Points on a hilly landscape, in no order, each with its height.
A ball rolls from a point to the lowest of its 3 nearest points, and stops where none of them is lower. Distance is the straight distance between rows; heights are no part of it.
Z485: [103 116  96  87 140 110 127 120 131  87  74 161]  height 3.56
Z714: [174 153 153 108 146 179 103 157 132 139 108  76]  height 0.26
Z763: [158 120 119  71 158 106  94 123 109  72 132  70]  height 3.77
Z201: [ 79 132 108 115 108 113 134  90  94 155 143 152]  height 2.81
Z292: [ 96 128 125 181 108 113 136  95 115 166 194 195]  height 7.95
Z546: [104 112 118 140 106 107 141 117 121 186 134 156]  height 7.10
Z625: [139 166 188 182 116 154 163 125 131 127 120 129]  height 1.72
Z653: [111 111 160 167 116 135 168 135 143 162 101 151]  height 2.17
Z409: [158 140 153 108 131 163 110 162 136 117 139  89]  height 2.29
Z583: [143 133 145 149 135 127 148 158 142  82 139 131]  height 4.27
Z61: [175 160 164 126 134 172  91 142 130 149 112  73]  height 1.04
Z870: [156 133 120 107 150  91 105 125 119  67 131 117]  height 4.12
Z593: [ 80 109  67  73 122 108 133 125 137 115  91 151]  height 2.40
Z871: [134 107 135 151 119 109 158 128 150 145 101 151]  height 3.10
Z841: [ 67 120  92  89 116 118 145 109 103 135 142 152]  height 2.18
Z559: [169 124 134 119 137 122 125 161 141  87 153  99]  height 6.42
Z705: [ 86 122 166 174  94 136 141 139 123 192 189 190]  height 7.96
Z898: [ 55  98  68 115 124 121 149 103 121 117 169 160]  height 0.70
Z310: [128 139 171 166 120 145 168 132 149 118 104 145]  height 1.92
Z981: [146 157 163 134 123 162 133 154 143 105 144 104]  height 1.82
Z37: [163 134 144 107 163 185 103 159 138 132  98  76]  height 2.05
Z779: [ 87 125  90  83 111 112 140 113 114 138 102 157]  height 1.70
Z80: [132 134 119  95 167 106 104 126 114  54 123 118]  height 4.13
Z940: [126 121 107  80 161 104 115 128 119  48 102 150]  height 1.52
Z808: [164 105 103  73 176 124  91 123 107  89  97  44]  height 0.56
Z367: [121 112 120 140 114  94 144 114 124 159 107 142]  height 5.22
Z966: [197 168 157 144 109 168 106 148 141 169 137  93]  height 1.39
Z914: [114 127 110 111 126 101 137 107 123 104  71 154]  height 4.56
Z428: [ 54 139 120 147 117 120 126  68 115 135 174 183]  height 3.40
Z651: [150 177 174 160 111 155 155 139 130 113 138 110]  height 1.34
Z868: [ 87 121  94  78 121 116 134 114 119 120  80 153]  height 2.03
Z11: [ 69 106  71  92 117 120 137 116 115 126 144 145]  height 1.64
Z765: [ 92 121 111 151 108 109 137 106 109 183 179 162]  height 7.82
Z606: [209 158 143 156 166 170  95 156 133 156  94  75]  height 6.98
Z508: [102 130 192 164 109 140 159 131 136 180 106 147]  height 2.37
Z627: [163 131 122  94 151 104  99 130 118  81 142  84]  height 3.94
Z786: [100 130 190 162 101 144 154 132 118 214 119 150]  height 3.02
Z10: [163 115 131  98 145 168 104 162 143 123 124  73]  height 5.63
Z964: [ 97 105 136 174 100 115 142 126 121 198 195 179]  height 7.92
Z792: [148 134 121 119 140  93 117 123 120  68 111 125]  height 4.41
Z265: [185 179 156 178 105 158 139 145 141 156 157 101]  height 4.33
Z601: [175 103 108  93 163 138  96 147 129 104 130  61]  height 3.92
Z423: [ 41  83  79 147 127 114 128  80 142 105 174 182]  height 1.61
Z271: [163 124 117 112 143 108 110 146 128  80 151 101]  height 4.25
Z220: [206 151 152 163 150 180  99 158 154 174  99  85]  height 5.85
Z169: [162 124 122 137 135 101 125 138 142  81 122 129]  height 5.72
Z740: [145 114 126 149 134  98 147 128 142 115 101 143]  height 4.32
Z595: [ 46  74  68 142 123  92 112  53 127  84 157 166]  height 2.20
Z384: [201 166 147 158 112 173 110 165 157 174 131  88]  height 2.38
Z892: [102 109 147 155 111 129 152 143 127 199 152 159]  height 7.85
Z358: [101 129 108 105 113  96 140 107 112 145  94 144]  height 1.49

For each start below, name the point where the ball stops.
Z740 | Z651
Z271 | Z808
Z384 | Z714
Z841 | Z898
Z868 | Z358
Z310 | Z651

Call two points neighbours if one is among the 3 nearest of the other. Go from one point of each pair to the other, from neighbour to neighbour, staying as low as possible. Name the highest point that can't be avoided.
Z358 and Z651 | Z367
Z940 and Z898 | Z485
Z808 and Z898 | Z80
Z358 and Z898 | Z779
Z651 and Z714 | Z409
